Each row is a point on a tangle of strands that fork and nearly touch. The rows are in no order.
Two points are linked if the straight distance between their rows is under 46. Some points are linked to none.
Q200: [-1 -24 13 -5 8 0 15 -15 10 -14 19 8 -10 -20 20 6 2 18 5 -25]
Q97: [-6 -1 0 -4 -12 18 18 -2 -4 -11 7 14 -15 -11 6 7 13 -5 21 -13]
Q99: [16 -33 -15 -4 17 -20 -30 -12 12 25 3 -9 27 13 -22 4 3 22 6 5]
Q110: [-18 6 6 11 11 -11 -14 -1 -6 -11 11 -16 10 -21 17 -10 -5 14 -10 -17]
Q440: [0 -2 -5 -3 -16 11 26 -14 18 25 -4 -10 25 -7 21 2 0 13 6 19]
Q749: [-14 6 14 14 1 -5 -16 4 -28 -11 16 -22 -7 -4 18 -12 6 9 -1 -3]
Q513: [-10 2 -8 -2 3 -10 -8 -27 -15 -1 17 -8 10 5 21 -5 10 9 -1 3]
Q538: [0 -11 3 -2 -5 21 24 16 0 -25 3 14 -31 2 3 4 2 -20 14 -10]
Q41: [-11 -15 -25 -12 4 6 2 -10 -7 -1 8 -8 28 -6 1 7 21 18 18 2]
Q400: [1 9 -34 -3 -1 -21 -11 -27 20 39 -1 20 19 3 5 13 2 -5 19 1]
Q966: [-15 35 9 1 -2 12 12 9 -10 -18 -4 -2 -25 -13 7 -3 -8 -21 3 -4]
Q253: [-12 -3 18 16 -2 -15 -19 29 -31 -10 -2 -13 -29 -5 1 -10 -13 -9 -18 -12]
Q560: [-4 11 19 14 15 -7 -10 -11 -1 -2 -7 3 6 -13 7 -13 -7 6 -9 -14]
Q28: [11 -18 -4 -9 2 17 19 15 14 -17 -7 15 -9 1 -16 10 5 -17 5 -9]
Q768: [-2 35 -12 -5 -2 5 5 -11 12 3 -11 11 -2 5 -7 -3 -7 -26 11 8]
Q91: [-10 -26 12 -1 -3 19 40 0 3 -33 14 6 -30 -5 13 9 4 -5 12 -19]
Q974: [3 -5 -29 -14 3 -36 -56 -18 -4 45 -2 7 20 15 -1 -11 6 -2 6 24]
Q625: [28 7 6 -8 7 -10 -12 4 13 10 -13 14 -1 14 -27 -2 -18 -19 -25 7]
Q669: [24 -10 0 -7 0 8 6 10 23 7 -16 26 12 1 -40 0 9 -2 6 -4]
Q163: [-18 7 3 10 -2 15 32 18 -15 -29 0 -34 -18 13 9 18 -8 -11 -3 -2]
Q736: [14 -29 20 -5 1 11 8 -2 12 -6 5 15 -11 -17 6 7 -3 5 0 -19]
Q369: [25 6 25 4 1 4 -9 20 25 4 -11 26 -8 8 -26 -5 -12 -17 -16 2]
Q42: [-4 14 18 6 13 -13 -8 22 -28 -13 6 -13 -28 6 8 1 -11 -21 -25 5]
Q940: [17 -18 5 1 6 4 14 4 14 5 -14 -16 28 12 -15 0 -10 21 -10 6]
Q535: [9 -16 -23 1 -4 9 1 -5 15 33 -11 1 32 11 -9 7 10 18 13 16]
Q592: [-26 5 -6 17 -15 3 8 2 -29 -7 4 -44 -3 24 26 -2 3 11 -2 17]
Q174: [-30 27 2 17 -16 6 11 1 -21 -9 -1 -39 -1 -2 30 -2 1 9 -4 6]
Q803: [-6 -18 -6 -6 10 -11 -5 -13 -26 -11 19 -14 1 0 7 4 7 18 -5 -9]
Q997: [-6 17 5 3 -21 22 27 -19 -1 -10 14 16 -22 -15 30 5 8 -9 21 0]
Q465: [-1 4 -31 -2 16 -19 -33 -25 3 28 5 18 27 -8 3 5 3 -4 11 6]
Q456: [16 8 -8 -16 6 -15 -17 14 -4 -2 -14 0 -3 26 -35 -1 -7 -21 -15 14]
Q960: [-23 0 20 11 -8 15 37 5 0 -45 17 -27 -35 -16 33 -1 -10 11 -5 -14]
Q141: [-29 12 -5 4 -9 5 7 -4 -19 -28 20 -11 -7 -4 20 5 15 9 8 -8]
Q127: [-11 -21 -7 -24 9 3 19 -13 -1 -27 26 6 -3 -8 14 10 2 13 10 -23]
Q842: [16 10 -11 -7 10 -17 -31 -3 29 23 -14 18 25 -6 -34 -10 -1 2 -3 6]
Q765: [7 1 10 -4 -12 21 16 0 12 0 -15 -4 -8 18 7 8 -8 -7 -4 13]
Q507: [-12 -28 -27 -6 11 2 -16 -15 -5 16 5 -20 41 6 2 1 20 24 12 13]
Q316: [37 1 6 -6 -1 -3 2 17 33 -1 -10 32 -1 18 -40 0 -9 1 -6 5]
Q955: [9 -16 -17 -20 15 -9 2 -10 7 -2 7 0 13 11 -9 28 3 -2 12 -12]
Q351: [9 20 3 -5 12 -9 -27 19 5 -16 -12 10 1 -4 -50 -18 -7 2 -16 -13]
Q565: [-10 24 6 0 13 -11 -15 15 -20 -21 -7 -6 -27 -2 -13 -9 -13 -32 -20 -7]
Q395: [-17 18 18 17 -15 14 25 10 -17 -27 7 -8 -22 -5 23 -6 -7 -16 0 3]
Q870: [-12 -7 -24 0 10 -16 -33 -25 -2 22 2 -7 35 4 4 -6 9 15 7 6]
Q36: [-2 -7 15 0 -5 6 36 -21 20 12 7 -18 16 -5 25 3 -8 11 -13 16]
Q22: [15 -6 5 -7 -2 -3 -10 2 -8 10 -2 16 -7 6 0 -1 2 -11 -9 2]
Q777: [5 3 -34 -14 -3 -11 3 -16 25 39 -12 8 24 9 -4 30 5 -2 23 16]
Q145: [18 -10 15 -4 -9 6 20 -3 17 9 -9 20 -19 25 -6 15 -10 -16 1 13]
Q10: [-15 -7 4 5 -5 10 33 12 -5 -24 17 -27 -22 -1 25 11 -4 6 -4 -6]
Q812: [-6 -11 -1 9 -4 2 5 2 -22 4 2 -32 15 22 15 -5 1 11 -9 21]
Q650: [-12 1 -1 5 -7 14 12 17 -17 -20 -7 -16 -15 3 -10 3 -5 -13 4 -8]
Q969: [-15 8 22 21 -2 -5 20 2 -8 -30 21 -24 -33 -20 32 -8 -7 13 -17 -18]
Q187: [1 24 35 17 -14 11 23 8 -9 -12 1 -11 -37 -1 34 1 -8 -5 -6 17]
Q958: [-9 -8 17 4 -12 7 32 -4 4 -10 10 -27 3 2 22 8 -4 15 -12 0]
Q252: [16 4 2 3 0 -1 7 -6 27 21 -30 -26 31 14 -10 6 -7 13 -11 16]
Q248: [-8 6 -7 1 11 -5 -19 4 -18 -2 -3 -14 15 18 -13 -6 0 -6 -11 -4]
Q212: [4 -19 0 -3 -5 8 3 13 -7 11 -9 -24 21 25 -3 4 -2 9 -6 11]
Q139: [6 5 21 6 -6 -2 8 -23 13 -2 15 32 -27 -22 28 0 -3 -5 0 -15]
Q718: [9 -22 -11 -5 21 -24 -37 -5 -6 11 -8 -18 36 16 -28 -8 1 10 -9 4]
Q622: [8 3 -39 -11 10 -37 -45 -17 20 41 -9 10 17 13 -24 -6 3 -4 15 30]
Q617: [-10 35 10 3 7 3 -6 6 7 -16 -17 13 -17 -18 -14 -5 -16 -24 -2 -11]
Q742: [17 -14 3 1 -11 14 2 2 -3 7 4 44 -14 -11 -5 -3 11 -7 15 -7]
Q556: [4 23 14 7 -11 3 -20 14 -38 2 6 14 -25 -6 0 -19 4 -14 -5 17]
Q956: [-2 -18 11 5 2 5 1 30 -9 -26 -6 -7 -11 -9 -2 -10 -7 6 -18 -22]
Q43: [-14 -29 -14 -9 4 16 13 3 -12 -14 14 -20 8 -1 0 9 13 18 16 -5]
Q576: [9 1 20 19 -13 11 -5 26 -2 2 -13 8 -5 -21 -7 -23 -14 5 -4 -6]
Q172: [5 0 -8 -7 -5 5 -16 -12 -11 14 11 37 0 -9 -1 -5 17 -12 19 -6]
Q285: [-2 18 13 4 7 -7 -24 5 3 -3 -4 5 -7 -19 -2 -13 -11 -18 -13 -7]
Q75: [14 -13 -17 -17 16 -20 -20 -11 4 15 2 1 13 14 -17 14 6 2 0 4]
Q317: [-22 36 3 5 1 2 -7 30 -23 -28 -3 -4 -30 -16 -12 -10 -16 -26 -2 -8]
Q807: [-4 27 -5 2 -8 12 4 -11 5 3 -8 30 -27 -1 -2 10 -2 -37 15 3]
Q432: [10 23 -5 -8 -12 15 12 2 14 3 -22 4 -11 18 -9 8 -8 -22 3 17]
Q8: [-16 -24 4 5 6 7 7 6 -29 -17 19 -12 -2 -1 12 -2 18 24 1 -7]
Q9: [-3 -18 -7 -17 5 -1 18 -5 1 -5 11 12 1 -8 4 17 14 -8 13 -11]
Q330: [6 -9 -8 2 2 7 -18 1 -2 20 5 29 16 -17 -10 -3 14 14 16 -10]
Q426: [21 -16 17 -2 -3 2 19 1 31 18 -7 22 0 7 -11 13 -7 -2 -10 -3]
Q24: [-23 28 -14 12 -13 10 12 -17 -16 -17 9 -20 -9 -11 36 0 14 1 6 1]
Q7: [10 -17 20 5 -8 12 26 1 27 0 1 10 3 -5 6 -3 -9 8 -2 -4]
Q933: [-3 -6 -4 0 -2 -7 -22 -10 3 26 0 6 30 -16 2 -8 11 22 14 4]
Q320: [11 11 -26 -12 6 0 -6 11 12 -5 -25 -2 23 7 -48 0 5 1 -1 6]
Q627: [-4 6 26 8 -12 2 4 -3 1 0 7 14 -16 -21 24 -13 0 4 -5 -10]
Q493: [-7 -14 28 20 -3 -8 -2 29 -21 -15 7 -15 -23 -6 8 -6 -8 16 -24 -13]
Q899: [2 1 -22 -9 -6 0 14 -20 19 39 -6 1 27 9 12 11 8 17 15 10]
Q726: [7 20 -17 -11 13 -14 -24 11 5 4 -14 -7 19 20 -40 -17 0 -7 -12 4]
Q506: [6 -8 -6 -3 16 -18 -39 -2 1 15 -8 8 26 -6 -24 -16 -5 5 -4 -2]
Q668: [30 -21 -11 -9 0 9 14 7 22 23 -14 12 22 10 -23 9 9 8 10 8]
Q914: [14 14 -26 -3 7 -34 -42 -6 28 46 -12 27 20 -2 -24 0 -2 0 0 18]
Q388: [2 9 28 9 -11 1 14 -6 -7 -1 11 -7 -20 -2 38 -7 -10 8 -7 4]
Q618: [0 -8 -2 -2 4 10 7 21 -3 -14 -12 0 -2 -2 -28 -2 7 -2 4 -6]
Q539: [-7 10 10 9 -6 -6 -10 -20 -22 -7 18 0 -10 -6 34 -3 12 -2 1 -3]

Follow the links from the first point to the second, and from the first to the third. Name the last point that the two ways share.
Q618 / Q765 / Q914: Q9
Q627 / Q969 / Q456: Q899
Q718 / Q426 / Q369: Q9
Q742 / Q803 / Q320: Q870
Q456 / Q507 / Q28: Q899
Q560 / Q172 / Q955: Q870

A fork is a point with three links. Follow the links from the first point to the second and name the forks in between, in order.
Q513 / Q369: Q870 Q899
Q914 / Q8: Q9 Q97 Q538 Q10 Q899 Q870
Q765 / Q91: Q9 Q97 Q538
Q668 / Q9: Q899 Q10 Q538 Q97
Q726 / Q426: Q899 Q10 Q538 Q97 Q9
Q650 / Q465: Q10 Q899
Q253 / Q618: Q966 Q870 Q899 Q10
Q395 / Q127: Q966 Q870 Q899 Q10 Q538 Q97 Q9

A fork is a point with three links, a tip a point with one. Leave the first point through the second and follow the links. Name the first fork or tip that comes.
Q560 / Q110: Q870
Q41 / Q43: Q966
Q320 / Q726: Q899
Q807 / Q768: Q9
Q127 / Q200: Q807
